Each row is a point on a landscape with many valleys, with its height.
A ball rolls from a point to the lowest of its 3 nearest points, and stops where none of them is lower. Distance is the straight distance between rows; heights are no part of it.
faru h=7.24: [ 90 111 121 124 153 155  58  44 112 172 137]
gegel h=5.43: [108 146 148 111 165 144  89 108 129 134 100]
ful h=6.47: [158 154 137  88 164 131 102 123 168 158  77]
Tus h=4.18: [159  99 110 151  84 119 136 135  90 114 171]
tepi h=3.25: [ 95 155 181 130 107 134 182 118 209  90 144]
vuf h=1.92: [150 147 109 129  93 136 173 157 186  75 140]
kofo h=2.27: [149  70  90 101 131  88 118 158  89 181 103]
tisid h=3.10: [154 121 130 148 140 113 138 165 115 140 116]
kegil h=0.92: [156 138  74 124 113 129 171 157 157  50 152]
pef h=2.70: [152 124 101 133  89 145 152 133 119  74 160]
Kofe h=4.91: [108 103 122 119 132 123 114 121  78 159 127]
miz h=4.95: [ 93 151 176 162 106 156 142  96 114 109 170]
Lefa h=4.06: [ 79 166 188 149 127 131 158 123 187 122 123]
gil h=4.85: [124 156 157 116 159 131 137 149 171 140  76]
Kole h=0.20: [ 92 147 146 134 143 139 117 124 101 144 110]
refel h=6.52: [170 131 109  95 182 122 107 150 144 152  63]
Pigi h=5.04: [ 86 159 168 151  94 174 138  75 108  91 183]
dudig h=6.82: [ 62 136 170 174 133 158 120  92  96 132 160]
naro h=3.22: [184 108  84 142 110 113 150 154 129  85 152]
voro h=2.58: [165 100  85 118 140  86 127 176  99 154  97]
Vedav h=3.07: [139 149 142 148 127 128 145 162 154 127 102]
Nimu h=5.01: [111 156 154 137 147 139 130 134 133 135 112]
noro h=2.53: [168 143 124 161 124 112 171 161 191  93 131]
nug h=4.97: [116 133 148 142  82 161 144 104  97  85 175]
tugoz h=2.74: [171 142 120 157 134 107 155 174 153 111 111]
Vimob h=3.49: [ 85 168 174 143 107 148 165  99 168  97 157]
zofa h=2.66: [177 112  90 132 150 106 138 192 128 141  91]
dupop h=5.39: [ 69 170 161 125 168 142 117 120 172 134  94]
Pamer h=6.30: [140 150 124  93 172 145  92 109 136 147  93]
Duvif h=2.32: [143 141 120 137  91 144 167 139 157  68 162]
tive h=1.51: [139  93  93  86 131  95  99 130  85 173 115]
Vaf h=3.37: [114 156 160 155 106 129 158 132 185 107 124]
totil h=1.72: [181 141  75 137 128 124 177 163 179  68 156]
Zok h=3.70: [172  97  98 147  92  97 142 150 111 113 157]
Sifar h=4.55: [ 91 161 179 134 143 117 146 137 200 127  95]
fome h=4.32: [134 124 146 144 133 127 133 143 107 132 117]
rerop h=3.24: [101 153 141 109 184 154  78  75 145 155  94]
kifu h=3.91: [118  88  91  87 116 118  92 115  86 197 133]
nelu h=8.14: [ 92 113 125 106 149 131  87  82  81 156 124]
Vev h=2.25: [142 152 129 138 111 131 168 148 188  87 131]
dibat h=2.69: [113 137 146 131  89 148 155 116 151  82 160]
kilez h=5.30: [124  73 103 117 101  92 115 165  70 190 144]
ros h=3.46: [136 122 136 125 136 117 128 166 103 144 105]
zoko h=2.65: [162 102  97  97 150 108 104 156 105 157  98]
Tefi h=7.65: [ 87 109 124 112 145 134  87  89  78 161 123]
piled h=4.60: [153  78  96 123  62 107 135 135  86 112 201]
butep h=4.15: [140  93 123 132 119 102 127 157  75 159 129]
vam h=3.56: [128 145 157 148 134 125 150 148 141 118 115]
Dizek h=7.07: [110 108 151 141 114 125 126 122  80 144 152]
Zase h=1.21: [112 173 154 102 182 139  81  88 216 145  85]
vomip h=3.02: [112 157 156 139  96 138 167 123 182  84 141]
niv h=5.46: [ 88 139 136 118 168 167  68  62 138 151 121]
fesi h=4.81: [118  97 135 135  72 140 129 101  81  97 187]
vebub h=8.46: [ 73 124 124 110 156 158  75  65  89 150 132]
genu h=2.12: [149 134 133 155  99 135 157 139 158  97 139]
zigid h=3.20: [109 148 138 135  94 138 169 119 203  63 142]
reka h=9.02: [ 71 122 136 137 143 142 102 105  63 153 131]
moge h=6.77: [ 67 150 154 129 163 151 108 107 118 132 110]
Bomer h=2.79: [180 104 101 156 127 101 150 174 118 136 127]
Muro h=4.87: [150  91  63 122  74 110 136 140 101  69 180]
lakil h=0.17: [117 168 153 109 182 137  92 101 178 148  94]
nebe h=4.54: [139  96 127 138  87 117 131 125  77 123 177]
zez h=7.08: [119 122 115 114 168 136  95  97 110 155 108]
dov h=2.84: [201 108  65  90 164  93 113 164 133 159  80]
Sop h=4.83: [152  99 125 148 105 114 136 140  92 142 151]
Gik h=2.72: [173 133 112 151 149 108 150 189 148 125  88]
geru h=1.78: [132 102 123 105 140 111 114 126  80 166 114]
tabeb h=3.29: [160 111 104  83 144 118  90 107 109 177 104]
fosav h=2.56: [143 101 103  88 136 107  87 106  95 186 125]
feve h=4.33: [103 152 169 156 101 163 148 105 131 106 159]

For each start below, name the point where the ball stops.
zez | lakil
faru | lakil
Pamer | lakil
butep | tive
voro | tive
Kofe | tive
ros | tive
